Points on a hilly landscape, in no order, each with its height.
A climber steps from a point to whichever of its 2 nearest points has the largest rise for the distance, and stops where none of them is higher. Distance is the straight distance between rows; heights are no part of it.
(916) h=5.24: [ -5  42  55  20 -67   0  52  66   3  27  63  -1 -57  52 -41  43 -39  64
 -11  34  14 -12  18 -18  -1  61  21  -6 -32  20 -26  29  40  22   0]
(30) h=5.14: [  9 -53   7  22 -20 -23  42  38 -19 -27 -32  -5  -1  -8  61  32   4  44
 -16  53  73   9 -20 -51  -1  40 -23  13  42 -24 -22  -6 -30 -11  36]
(840) h=3.76: [  5  -2  -3  -9   1 -36  32  41 -20  -3   8   5 -24  11  11  21   9  23
  39  14  30   2  -6   2   9  36 -28  10  -1   3 -55  29  12  13  52]
(368) h=1.59: [-37 -61  21  52 -21  -5 -28 -34  -1 -18  -7 -54  56 -38 -24 -34  57  22
  21  19 -19 -14  14 -28 -39 -28 -84  56 -17 -31  -2 -46 -10 -50 -43]
(668) h=2.10: [ 23 -37   7  15 -14   1  49  40  17  -3  -5 -16  32 -10  36   8   2  16
 -55  48  29  -2 -29 -74   7  11  11 -11  37 -44  -2  23   4  -1 -12]
(398) h=2.96: [-27   8  13  60  -2  51 -67 -12   6   4  14 -62  29   7 -55 -18 -22  39
 -20 -23 -55 -20   5  12 -58 -31  13  15   9   6  38 -15  -3 -16 -30]
(1197) h=5.56: [  7  32  10  28 -10  26 -43 -21  16  50  24   8 -26   2 -55 -38 -36   4
 -12 -31 -44 -19  17  34 -21 -22  -1  -5  -2  12  26 -21  15 -21 -21]
(482) h=4.88: [  3  46  29  25 -16  18 -21   6  19  51  50  18 -43  19 -50 -24 -36  15
 -11 -10 -42 -34  36  20  -4  -8   2 -11 -33  22   3   1  30  -6 -32]
(1275) h=0.32: [ 24  29  31  32 -58   8   7 -51  30  78  15  73 -72 -14 -58 -54 -34   0
 -15  -9 -18 -13   4  11  -2 -10 -24 -10  -3  13   1 -68  19 -19 -24]
(1169) h=2.24: [ -4  34  -7 -30  -7   0  -2 -15 -26  14  -6  27 -51  29 -16  30 -25 -17
  32 -24   4   4  42  49   3  25 -12 -25 -14  42 -22   9  24   3  11]
(827) h=2.56: [-17  26  -6   2  -1  36 -35   3  -9 -30 -29  -1 -37  23 -16  40 -17  -5
  37   2 -23  -5  81  66 -29  21 -23 -54 -10  29  16  -3 -18 -13 -23]
(100) h=6.15: [ 17 -25  36  26 -38 -44  79  68  53  12  43  21 -16 -29 -13 -24  19  27
  30  40  21   9  -6 -57  23  37 -33 -13  -6 -39 -61  29  18   1  -4]
(172) h=4.51: [ 12  25  46  31 -89  18  42  -7   3  51  17  52 -77  24 -37  13 -51  41
 -24  30  21  -7   8  -4  -2  43   8 -10  11  15 -21 -36  30   9   0]
(435) h=3.62: [-29  27  11  26 -35  29 -49  -1 -49  15   0 -19 -36  46 -33  41 -32  41
  -5 -12  -4 -14  13  51 -35  19  10   0  30  27   1 -18  -9  11  20]
(650) h=5.29: [-29  -3 -21   8  29 -28 -34 -11 -19   9  39 -31  44   1 -13 -20  17  -1
  12 -33  -7 -16 -56  20  -1 -35   6  69  14   1 -28   7  14  32  22]
(56) h=3.33: [ -1  13 -37 -37  39 -16   6  21  21 -96 -35  17   0  10  55  27  44 -49
  65  -9   9  29  15  67  16  48  -8 -19 -28  19 -14  20 -22  31  32]
(812) h=3.77: [-48  44  32   8 -34  31 -41   2 -45  27  42  -8 -60  66 -39  41 -46  38
  -9 -38   3 -14  10  50 -21  19  43   4   2  48  -1 -10  18  30  18]
(371) h=2.50: [ 14  26   0 -68  34 -17  32  -5  28 -14  -6  48 -36  -1  17  -1  13 -54
  70 -32  13  33  35  42  33  39 -15 -40 -42  33 -34  32  29  12  28]
(1242) h=2.53: [ -21   -4  -57  -26   58   19  -21  -26   30 -107  -50    0   90  -13
   38   -6   66  -63   52   -7  -27   17   20   49  -25  -14    7    0
  -36  -27   56   -9  -13    0  -15]
(838) h=0.73: [-32 -18  30  99 -54  12 -22  16  31  13  24 -40  16  -6 -45 -19  10  59
 -13  49 -11 -36   2 -19 -43 -13 -48  31  13 -19  -6 -48  -5 -26 -42]
(138) h=4.76: [-33  38 -34 -14  37  -6 -44  22 -36 -32  35 -28  13  29 -14  28  -6   0
  35 -25 -33 -22  26  44  -8   2  25   6 -48  29  -8  34 -15  29 -14]
(1398) h=5.73: [ 21 -12   0 -36  50  15  35  37  33 -38 -39 -20  23   5  67  19  17 -21
 -19  25   5  22  -3 -35  26  13  26 -42   3 -16  17  46  -9   4  10]
(119) h=4.62: [ 29 -19  13   2 -60 -24  44  -3 -17  40  20  49 -32 -14   8  -2 -15  19
 -38  14  56  13 -59 -46  19  22  24  18  46 -22 -26  -9  -1  28  30]
(1119) h=2.41: [-20  -1 -53 -16  54  34 -31 -18  23 -76 -27 -19  78 -18  12 -12  36 -43
  53 -13 -50   1  41  40 -41 -21  -4 -11 -47 -24  41   4  -7 -11 -41]
(233) h=3.49: [ 16  33 -50 -56  35 -43 -18 -50 -34  11 -25  60 -11  -5   2  10  17 -55
  47 -43  23  19 -16  49  25 -22   0  22  -3  28  -8   0   2  32  52]
(1289) h=4.59: [ -3 -44  -8 -23  45 -44  27  -6  33 -12   2 -16  74 -29  27 -25  82 -35
   2  21  11  13 -42 -49  45 -50 -32  44 -10 -42 -23  21  23  -6 -10]
(471) h=5.00: [-22  -1 -36 -12  48 -51 -18 -11  -1   0  36 -27  60  -8  -8 -24  45 -22
  31 -19  -6 -14 -51  14  21 -44 -16  72 -14 -16 -45  28  23  31   8]
(1095) h=2.78: [-13   4 -75 -14  37 -22 -40 -42 -26 -59 -36  15  63 -21  -5   5  36 -36
  67 -28  -8  13  -6  69 -21 -35 -13  38 -12   2  20 -14 -22  11  19]
(178) h=5.34: [ 20   1 -10 -35  52 -35  35  55  22 -35   0 -22  34  10  49  23  27  -7
  -4  21  21  44 -45 -58  49  -1  32   3 -11 -23  -9  90  17  36  24]
(228) h=3.44: [-22   0  20  51 -13  14 -16  19  22  34  68 -24   6  10 -32 -44 -14  24
 -29 -17 -29 -36 -31 -14 -14 -22  23  34  16  -8  -7 -12  20  10 -32]
(1306) h=3.89: [  2   2   5  -3 -33 -49  44  51 -46   3  16   4 -39  25  -1  49   1  42
  29  18  65   4 -31  -3  -1  60 -22  32  13  10 -62  17  13  29  72]
(262) h=5.32: [ 15 -21   4 -13  -3 -11  13 -44  25  33 -26  47 -19 -50  11 -61   8 -21
  15 -14   7  -4  20  -7   3 -40 -54 -12  -4 -13  13 -49 -30 -63   1]
(553) h=4.67: [-12  40  -1 -39   7 -20 -12 -14 -41  37  59  21 -33  42  -9  16 -19  -7
  -7 -64   9   7 -45  17  35   7  67  28  -7  49 -28  39  42  62  44]
(180) h=1.05: [-32 -19  19  78 -37  18 -53 -25  -1 -10 -21 -38  15 -13 -58  -2   2  77
  20  29 -13 -15  23  22 -72 -18 -72  27   6   1  13 -53 -36 -45  -4]
(1090) h=4.65: [-36 -34 -20   2  36 -50 -21 -36 -13 -14  15 -42  85 -27  -7 -32  75 -29
  29 -10  -4  -5 -47  -4  12 -51 -41  94 -16 -24 -27  -4  21  10  -7]
(576) h=2.97: [-18  11 -51  -9  28 -36 -40 -36 -31 -16  -8  20  25 -17 -20  -9  22 -14
  79 -33   0  -3  -3  66 -20 -26 -41  43 -14   5 -25 -19 -20  10  29]
(700) h=5.15: [  2 -42  25  15  24 -20  59  71  59 -48   8 -41  30 -13  43 -13  47  26
  30  51  26   7  -3 -47   8  47 -41 -16 -15 -38 -52  37  12  -6   9]
(554) h=4.66: [ 43   4 -14 -59   5 -30  28 -58   9  59 -18  72 -13 -34  15 -31  18 -48
 -41 -21  27  28 -55 -31  49 -51  23  -4  24 -22  23 -17   0  -3  40]
(1253) h=4.48: [  8  51  -8 -26  17  38 -70 -27 -10  18  27  -4 -18   5 -38  -2 -48 -30
 -15 -55 -53  -3  63  33  -9 -21  44 -42 -42  48  61  -2  -4 -16 -61]
(165) h=5.61: [  7  -7  28 -13   6  24  39  48  16 -53 -38 -30 -43  26  51  44  -3  -1
  10  25  15  23  40  11   5  87  -5 -67   0  24  -9  23 -13   3  19]
(759) h=3.67: [ 14 -16  30  60 -46  12  29   3  78  38  12  15  -9 -44 -27 -65  12   1
 -20  45 -42 -21  16 -34  -1 -29 -58 -10  -6 -29   4 -53  -9 -57 -84]
(446) h=5.93: [ 14  11 -18 -31  49   7   5  11  23   4  10  -4  23  -9  16 -22   0 -32
  -4  -8 -35 -12  15  -7  19 -26  15 -21 -30 -10   8  40  11 -11 -20]
(839) h=2.64: [-14 -12 -59 -34  58 -15 -14 -35  15 -85 -49  13  79 -24  29 -14  67 -56
  62  -5  -6  22   0  47  -9 -37 -18  34 -32 -28  26 -16 -10   4  10]
(336) h=5.45: [  5  24 -29 -47  68  -2 -18  28   2 -22  34 -14  22   1  16  -1   0 -25
   4 -16 -36  -3  30 -12  34 -14  50 -30 -74  24   7  51  -2  11 -36]
(1074) h=4.08: [-18  39 -16   3  32  10 -65 -15  -9  26  51 -17   6   9 -43 -29 -23 -10
  15 -66 -45 -19   3  41 -14 -31  28  19 -23  21  11   8  10  14 -12]
(683) h=4.17: [ -2 -21 -26 -21  43 -29 -11 -55 -11 -10 -37 -38  82 -11  13  -7  50 -44
 -38  -5  14  20 -70 -26  21 -72  16  75  30 -30  47 -11   2  16  11]
(1284) h=4.09: [ 36   5   0 -31   1   2  26  21 -11  15   3   6  -2  10  33  25 -21  -1
 -63  10  13  16 -35 -48  33   8  57 -16  24 -16  17  54  12  18  14]
(1123) h=4.32: [ 33  -9 -13 -23 -11 -14  17 -39   6  56  -2  39   1 -33   6 -38   6 -26
 -45 -18   6   1 -50 -25  26 -41  12  10  34 -22  13 -20  -2 -10  12]
(158) h=4.20: [  4  10  33  27 -71  -1  21  -7 -24  33 -12  44 -79  24 -23  22 -33  49
   4  28  39 -12  24  16  -8  43 -24   0  11  20 -24 -44   8 -15  31]
(173) h=3.16: [-13 -33  17  13  -2 -19   6  -2   0 -27 -45  23 -39 -12  36  -6  10  34
  66  22  35  -2  47  23 -10  26 -70  -2  -9   4 -28 -37 -49 -35  39]
(1132) h=3.61: [ -2   0 -11  -8  23 -11  12  28   0 -18 -11  -1 -11   5  14   5  10   4
  46  17   3  -7  22  21   1  18 -31  -5 -13   0 -38  17   2  -3  21]
(648) h=4.02: [ -2   8  19   0 -53 -19  37  13 -49  15 -12  23 -72  36  -5  46 -20  43
  20  16  54   3   5  15  -6  59 -19   6  17  21 -46 -11  10   7  56]
(1011) h=4.91: [-23  15  -7  -2  25  38 -60  10 -49   2  44 -50   6  29   6  13 -40  15
 -66 -36 -23  -7 -18  -8  12 -12 110  -1  -5  39  40  11 -13  29 -22]
(803) h=5.84: [-31 -46  -7  25  -2 -41 -23 -34 -34   1   2 -33  55 -14  16  -8  37  13
 -13  -8  41   0 -73 -22   2 -31 -13  90  40 -15  -8 -29 -13  10  19]
(755) h=2.23: [  5 -53  12  32 -25 -15  42  26  21   7  19 -22  66 -22  20  -8  26   1
 -64  46  28 -10 -45 -90   6  -7   0  21  36 -51 -10   1   4  -1 -44]
(300) h=5.47: [-10  -6 -21  17  -7  41 -28   7 -45 -25 -50 -44   8  26  21  55 -25  20
 -28  16  -9  -7  14  12 -36  16  16 -27  39   5  31   1 -35  -3  -5]
(170) h=5.01: [  2 -32  -1  -3  39 -14  36  42  30 -47 -18 -27  38  -8  52  -3  37   5
  24  38  16   7 -11 -28  11  17 -29  -5  -8 -28 -37  28   1  -3  16]
(1380) h=5.09: [-26  15 -25   6  29  22 -53  10 -46 -21  12 -61  33  30  14  37 -24  13
 -32 -15 -26 -14 -13   0  -9  -9  72   4  -4  21  34  27 -25  29 -16]
(277) h=3.93: [ 29  17  -9 -21   2   7  -9 -45  14  66  16  34  -6 -22 -19 -54 -18 -44
 -39 -52 -24  -4 -32   3  10 -46  22   1  16  -5  28 -19  15  -9  -4]
(1035) h=5.05: [-24  37 -47 -36  63 -23 -33  42 -23 -56  54 -22  16  15   1  19  11 -13
  41 -17 -35 -13  32  20  22  -1  42 -11 -96  39 -15  49  -9  35 -32]
(249) h=5.94: [ 18  -5  25  20 -36  14  50  62   1  -2  -4  -7 -39  19  14  36 -22  44
 -20  51  25  -3  21 -34  -6  62  -1 -32  19  -7 -15  18  11  -5   4]
(5) h=0.87: [-34 -13  20  75 -43   4 -35   7  -9   6   5 -34   3   8 -39   1  -6  70
   1  32   9 -29   0   5 -49  -4 -42  32  31  -8  -9 -47 -23 -21   1]
(1386) h=2.27: [-19   7 -52   2  34  28 -43 -13 -17 -55 -25 -34  60   1   0  17   3 -18
  24 -12 -44  -6  29  35 -39 -19   9 -11 -22  -1  43  14 -26   1 -29]
(1071) h=2.68: [ 19 -25  14   7   0   8  48  12  66  23  17   2  33 -34   3 -60  20 -25
 -33  21 -35 -16  -1 -60  18 -36 -18 -27  -5 -48   2   1   8 -42 -62]
(987) h=3.43: [ -8   6   3  36 -29  20 -34  -6 -27   9 -33  -1 -32  14 -26  22 -24  39
  12  18   0 -13  36  40 -37  10 -34 -16  21  12   4 -34 -22 -24  14]
(761) h=5.54: [-47 -37  -7  34  11 -17 -41 -18 -25  -2  30 -48  53  -2  -8 -17  30  11
   2 -36  12  -4 -73   2 -12 -40   8  92  42  -6 -14 -21  18  29  21]
(189) h=4.83: [ -5 -36 -10 -13  55 -17  26  15  34 -37  -7 -27  62 -19  38 -23  56 -19
  19  30  -3  -3 -12 -30  18 -21 -35  12 -24 -37 -27  21  18  -6 -10]
(490) h=5.02: [ 40  -3   0 -68  29 -30  42 -31  26  20 -40  73 -19 -29  34 -23  28 -48
  -1  -9  38  43 -25 -22  55 -28   3 -26  12 -12   8   0  -4 -14  55]
(1328) h=0.61: [ 41  14  36   6 -53   3  46 -33  41  63  -7  91 -71 -20 -29 -50 -28  -9
  -6  10  -5  -1  28 -10  16   1 -32 -43 -14   4  -2 -51  22 -33 -21]
(509) h=5.50: [-14 -49  -7  22  -5 -37   5  -2 -21  -9  -1 -28  52 -13  27   2  33  18
 -14  29  37  -9 -46 -43   0 -12 -29  57  30 -25 -20 -10  -6   0   6]
(171) h=1.46: [  7  -8  38  77 -81  56  -6  -4  24  43  10   7 -29 -14 -35 -30 -50  37
 -72  30 -11 -13 -26 -18 -33  -5  14   9  57 -21  40 -76 -19  -7 -50]
(42) h=5.51: [ 31  -6   0 -57  32   2  32  10  21 -26 -51  23  -7  -5  55  15  16 -39
  -2   8  23  37  -5  -3  37  15  13 -42  15   1   6  22 -10   1  41]
(1057) h=1.79: [ 12 -14   7  33 -22  31   1  12   2  21  12 -29  24   3  10 -13 -28  18
 -77  19 -11 -27 -25 -42 -15  -8  36   1  43 -29  26  -4  -3  -2 -35]
(213) h=2.01: [ 13 -22   5  16   8  28  29  50  16 -15  -5 -38  24  10  40  18 -11  20
 -49  45  -1 -18   4 -67  -3  18  24 -39  11 -25  12  37   1 -10 -28]
(105) h=5.52: [ -1  25 -27 -37  -5  -7 -19 -36 -60  21 -19  24 -31  25   4  42 -23 -24
  -7 -37  20  16 -22  44  11   9  29   5  29  36  -1   3   4  37  43]
(1446) h=4.92: [  6  44  47  21 -61  19  33  25  14  36  30  21 -71  41 -40  29 -48  37
 -22  28  -4 -14  40  -1   2  43  10 -26 -24  30 -13   9  45  -4 -17]
(217) h=4.31: [ 30  -9   0 -19 -18 -14  29   7 -16  28  -3  25 -18   3  17   9 -14   4
 -29  10  29   7 -33 -27  25  15  16  -2  31  -9 -13  21   9  11  30]
(1269) h=4.90: [ 20  46   4  -5   4  45 -52 -33   6  52  24   6 -21  -2 -40 -35 -51 -27
 -37 -61 -51  -7  26  27 -15 -32  38 -22 -11  25  60 -12  11 -22 -41]
(430) h=2.38: [  8 -34   5  12   1  -5  29   7  36  16  27 -21  66 -23  10 -33  26 -21
 -58  19 -17 -13 -41 -74  16 -39   6  14  18 -44   5  11  16 -11 -51]
(503) h=2.45: [-36 -34   6  48  17  39 -62 -48 -26 -49 -11 -95  96 -17 -57  -4  21   9
  -3 -30 -51  -7 -17  -7 -68 -30  -7  55  -1 -20  38 -13   7   4 -22]
(1160) h=4.71: [-17  34   3 -28  15  21 -55   0 -50  16  58 -19 -27  37 -15  13 -41   3
 -38 -53 -19  -5   3  13  21  -6  91  -9 -29  60  20  11   4  28 -21]
(279) h=2.80: [ 22  33 -14 -71  30 -18  14 -44  10  25  -8  78 -38 -10  -5 -14   3 -61
  62 -47  12  21  34  39  24   8 -22 -30 -27  35 -25   5  36   1  25]
(1126) h=6.51: [ 30   0  -7 -24  21  11  12  -7  29  25 -16  24   5 -19  10 -38  -5 -35
 -15  -6 -18  -6  15  -4  10 -27  -7 -33   2 -16  14   1   5 -30 -10]
(753) h=5.25: [ 32 -34  21 -22 -14 -38  61   3  44  23  -4  58 -20 -43  21 -40  21 -12
   8   9  25  21 -14 -46  45  -5 -25 -27   4 -28 -25   1  -1 -24  21]
(959) h=3.52: [ 40  30 -13 -55  16 -12  12 -47  12  67  14  67 -19 -18 -13 -36  -3 -59
 -12 -51 -11   6 -15   4  33 -35  13 -21  -6   5  10   8  32   3  10]
(572) h=4.18: [ -1  27 -44 -37  36  -1 -39 -23 -29   2  -4   0  18  10   4  17 -13 -40
  -4 -42 -19   3  -7  37   8 -28  40   5   1  20  29  23  -9  25   1]
(358) h=5.65: [ -8  -3 -33   0 -14  23 -34 -18 -64 -29 -66 -11   1  19  17  62 -22   0
  -7  -1   5  16   8  46 -26  12  12 -20  48  18  31 -13 -49   7  23]
(438) h=5.28: [-13 -57  -7  32  -5 -19  11  18 -37 -43 -38 -40  41  -1  49  30  20  38
 -12  53  57  -5 -28 -45 -20  14 -34  36  34 -26 -13 -17 -22  -7  16]
(810) h=4.49: [ 14 -28  16  26 -18  15  18 -18  53  23 -22  16  -8 -45   0 -69  12  -3
  -5  23 -16 -12  32 -20  -5 -34 -61 -22  -4 -26  22 -58 -20 -76 -42]
(886) h=3.06: [ 24 -16  23  30 -42   2  45   4  74  51  33  26   8 -44 -26 -65   9 -23
 -40  22 -38 -15 -17 -58  13 -34 -22 -11   8 -40  -4 -31  -5 -35 -83]
(1433) h=3.45: [-10  14 -38 -32  47 -20   9  29   2 -56 -12   7   0   9  28  17  25 -28
  74  -3  -5   8  18  49   9  22 -18  -3 -37   9 -37  35  -1  26  24]
(938) h=5.74: [ 21 -17  21 -10 -13  26  37  29  -2 -16 -52   0 -39  13  45  29 -15  10
 -16  30  25  15  24  -9   3  52   0 -51  29   6   1   6  -8 -16  20]
(609) h=5.68: [ 21 -43  32  10 -45 -57  76  30  44  20  15  49 -18 -48  16 -32  25  10
  21  29  38  21 -18 -65  40  16 -36  -7   4 -35 -53   5  -9 -12   5]
(906) h=2.22: [-23 -48  -5  30   4  14 -57 -74 -46 -56 -47 -64  94 -39 -42   4  26   8
   5 -25 -22  14 -20   0 -62 -34 -19  63  11 -16  41 -38 -26  -7   6]
(1355) h=5.48: [ 20 -23  41  -2  10   7  56  64  47 -41 -23 -25 -19   7  47   8  16  20
  27  41  25  25  22 -12  10  93 -25 -50  -5  -2 -29  25  -7  -6  36]
(871) h=0.83: [ 45  -4  25   3 -39   7  53  -4  37  48  -2  58 -38 -20 -10 -39 -22 -11
 -30  17 -10  -3  10 -32  19  -2 -10 -40  11 -21   0 -20  10 -25 -23]
(1137) h=5.06: [-12  45  -9 -53 -11 -21   1 -30 -56  25  24  21 -47  50  -6  49 -24 -17
  -1 -53  27  22 -23  36  27  27  46   7  -6  59 -26  35  35  52  39]
(17) h=4.33: [ -1  23  -7 -28  26 -21 -22   7 -23  25  54   0   0  26   7   5 -12  -5
 -29 -39   4   4 -59  -9  39 -14  74  33   2  15 -10  50  23  55  27]
(728) h=5.53: [-10  32  30   2 -31  -1  29  63 -25   2  39 -28 -56  55 -14  60 -30  51
  -6  22  11 -10  31  -9  -1  60  21 -16 -30  35 -19  41  21  15   0]
(552) h=4.05: [ 22  17 -12 -39  21  -3  -7   8 -23  14  19 -10  10  21  28  28 -16  -4
 -67 -12   8  15 -51 -32  45 -12  87  11  15   1  27  60   6  44  15]
(1017) h=3.96: [-38  50  52  25 -44  41 -27   7 -14  43  67  11 -70  62 -48   9 -54  43
 -24 -35 -11 -18   6  29  -6   6  58   7 -12  51   1 -19  40  28  -3]
(110) h=3.18: [-19  10   7  42   8  35 -42   9   7   8  37 -59  34  11 -21 -27 -27  28
 -38  -8 -46 -37  -2 -19 -28 -22  30  11  -6  -4  30   0   5  -7 -45]
(462) h=2.40: [-22  39   4 -20 -19  20 -19 -23 -26  -8 -23  20 -66  38 -26  56 -33 -14
  34 -18   2   5  77  73 -13  27 -19 -50 -10  51   5  -6  11  -7 -12]
(1040) h=3.85: [  9  39 -65 -69  46 -25 -27 -34 -25 -20 -26  38  10   8  13  31  14 -76
  23 -47   5  27  -9  54  27 -32  40   9   1  25  38  24  -9  43  20]
(152) h=2.39: [-13  13 -21  13  19  35 -32   7  -3 -20 -23 -30  13  13  -7  12 -12   4
  20   8 -36 -17  51  30 -36  -1 -13 -27 -11   5  16   8 -15 -17 -24]
(784) h=3.28: [-14 -17   3  22 -13  -7  -7  17 -34 -20 -41   4 -33  10  12  30  -2  44
  43  30  26  -7  32  28 -27  30 -47  -2  13   6 -26 -30 -33 -23  33]
(1180) h=4.39: [  6 -24 -27 -34  57 -41  16 -21  15 -15 -28 -10  68 -14  27 -10  58 -42
 -13  16  18  23 -54 -35  42 -60  -6  46   8 -36   8  19   7   4  14]
(1343) h=5.95: [ 30  -8 -10 -25   7  15   7 -38  11  27 -45  37  -8 -37  11 -34  -7 -38
 -10 -12   1   3  19   7   3 -33 -17 -33  17 -11  40 -42 -21 -51   6]
(493) h=1.66: [  7  -6  14  58 -45  50 -17  -1   1  29  -1 -19  -3   4 -14 -13 -41  34
 -70  17 -17 -21  -9 -19 -33  -5  24  -5  50 -20  41 -36 -11 -18 -32]
(652) h=1.19: [ 31 -23  30  45 -80  26  37   0  21  44   7  33 -31 -25 -10 -20 -42  17
 -75  46  15  -8 -23 -49  -7   8  13  -3  52 -37  12 -55 -27  -1 -45]
(1228) h=5.26: [ 37 -20  20 -46  13 -12  56   3  42   6 -36  48 -17 -28  42 -21  18 -26
   1  11  32  32 -11 -29  48   6  -5 -44   9 -18  -6  11  -2 -22  43]
(1353) h=2.86: [-18  13  20  14   1  23 -16  11  25 -46 -44  16 -51  10   4  15   8  16
  82  25   5  -1  88  79 -26  53 -63 -46 -27  22 -26 -37 -23 -23  14]
(598) h=3.72: [ -9  20   2  13  13  -5 -26   7   7  39  67  -9  -1  12 -26 -37 -19   6
 -12 -36 -30 -32 -18   6   4 -21  27  24  -8   4 -15  13  23  19 -10]
(182) h=5.33: [ 16 -37  48  18  -7 -21  62  63  57 -31  -5  -6 -21 -20  38 -18  27  37
  42  51  41  15  17 -29  14  75 -47 -28  -6 -22 -53   8  -6 -15  31]
(409) h=4.46: [-21  38 -56 -14  30  -2 -58 -18 -40 -23  10  -4  26   8 -22  25  -9 -27
  39 -52 -30  -1   6  72 -20 -20  24  16 -13  28  14  17 -18  33   0]
(751) h=3.20: [ -5  22 -54 -33  35 -59 -31 -46 -33  12   0  45   0 -18 -12 -13  26 -30
  75 -43  18   5 -22  57   8 -28 -29  48 -13  19 -37 -10  -3  32  52]
(8) h=5.55: [ 21   1   5 -44  67  -3  37  56  46 -54  -9 -28  31   3  64  14  27 -23
  -5  20  -2  44 -18 -56  51  16  45 -41 -33 -17  12  85  -3  19  10]
(298) h=5.76: [ 11   6  32  -6 -43   6  62  61 -22  -1  11 -13 -51  39  14  62 -29  41
 -15  32  31  21  13 -26   2  82  20 -28   4  15 -16  47  23  12  15]
(601) h=2.72: [-26  18   8  29   7  51 -44  15  36 -53 -38  -3 -32   8 -19  27   5  20
  70  31 -28  -5 101  78 -49  33 -52 -61 -32  19   7 -22 -23 -26 -20]
(416) h=2.21: [ -5  42  -3 -64  11 -17  28  -7  -8  -7  19  31 -55  31  -3  36 -17 -37
  51 -42   8  27  47  42  29  37   3 -36 -50  60 -30  47  42  13   4]
(1239) h=5.27: [-10  13 -22  -6   5  41 -41  -1 -50 -13 -18 -45  -1  27  17  52 -38   3
 -46  -8 -25  -6  16  12 -16   6  58 -32  15  24  49  20 -30  15 -25]
(319) h=4.35: [-11  59  55  28 -37  22 -10  12  24  54  79  27 -64  40 -63 -15 -52  30
 -21  -8 -34 -32  21  10   9   7  37  -3 -48  40  -4  -5  48  11 -33]
(862) h=3.01: [-11 -11   9  -3   2   2 -17 -22  -5 -49 -64  43 -41  -8  31   6   4   7
  84   1  29  13  65  65 -23  41 -60 -25 -15  23 -13 -50 -57 -27  37]
(630) h=4.36: [-22 -26 -26  -4  45 -27 -33 -53 -24 -40 -23 -54 101 -19  -5  -7  66 -41
   2 -12  -7  12 -55  -6   1 -57  -5  91  -1 -28  27  -8  13  28   2]
(1389) h=1.01: [ 45 -27  20  -2 -50  19  57  -4  22  38 -19  42 -19 -26  19 -21 -27  -7
 -73  34  13   4 -19 -57  14  -2  19 -35  47 -42  22 -27 -17 -24 -18]
(932) h=6.62: [  9 -10  39  46 -58 -27  64  66  45  23  42  19 -32 -14 -34  -6  -5  44
   6  61  19 -15   6 -48   3  36 -28   2   1 -28 -54   3  13   7 -16]
(1415) h=1.91: [  9  -2  -1  14   8  47  -9  23  -2   5   1 -51  26  17  25   8 -31  17
 -71  24 -30 -29   6 -52 -15  -3  46 -31  10 -13  44  21  -9 -10 -45]
(380) h=1.31: [-33 -42   5  49 -10   1 -28 -23   3 -25 -24 -33  31 -27 -23 -24  27  43
  36  32 -10 -16  29   1 -47 -21 -86  25 -13 -20  -3 -45 -26 -54 -21]
(837) h=1.94: [-36 -70  25  44 -17   0 -46 -64 -37 -38 -31 -68  76 -48 -30  -9  52  10
   7  -8 -17   2  -5 -34 -51 -29 -59  72  -1 -28  25 -48 -22 -32 -19]
(1155) h=2.67: [-25 -18   8  49   8  49 -67 -45  -1 -20   3 -75  66 -26 -65 -28  -6  11
 -14 -62 -51   1 -17   8 -62 -50  11  44  12  -6  40 -27  10 -11 -19]
(1043) h=3.15: [ 39  25 -10 -72  31 -12  23 -47  27  45  -7  85 -26 -29   1 -39   9 -69
  27 -40   6  16  16  11  32 -25 -15 -40 -19   9  -2  -6  30 -19  21]
(116) h=5.90: [-12  16 -48 -30  -7  -3 -31 -25 -75 -33 -52   9 -21  27  17  81 -15 -35
  -2 -23  15  25  -8  64  -2  11  28 -12  37  35  28   3 -29  38  30]
(99) h=6.20: [  5  -1  26  40 -30 -10  41  77  24   5  34 -19 -20  13 -10  13  -9  55
  -2  54  10 -29  16 -37 -13  41 -13  -8  -2 -18 -38  26  14   3  -7]
(1323) h=4.43: [-23  47 -10 -17  25  28 -80 -19 -33  16  47 -16 -11  20 -40   4 -42 -12
 -10 -72 -39  -4  23  43  -5 -19  63  -9 -30  54  38   3  -6  17 -28]
(1313) h=4.93: [ 27 -43  21   7 -54 -38  62  21  -8  11 -11  45 -34 -26  33  10  -2  35
 -16  39  74  21 -27 -58  16  34 -12   6  38 -24 -26  -6 -22  -1  34]

For each start below, name the point where the climber stops.
(371): (1228)
(601): (1197)
(1389): (1126)
(1284): (803)
(668): (1126)
(158): (932)
(182): (932)
(1119): (1126)
(5): (116)
(1040): (1126)
(1155): (116)
(838): (116)
(1160): (116)
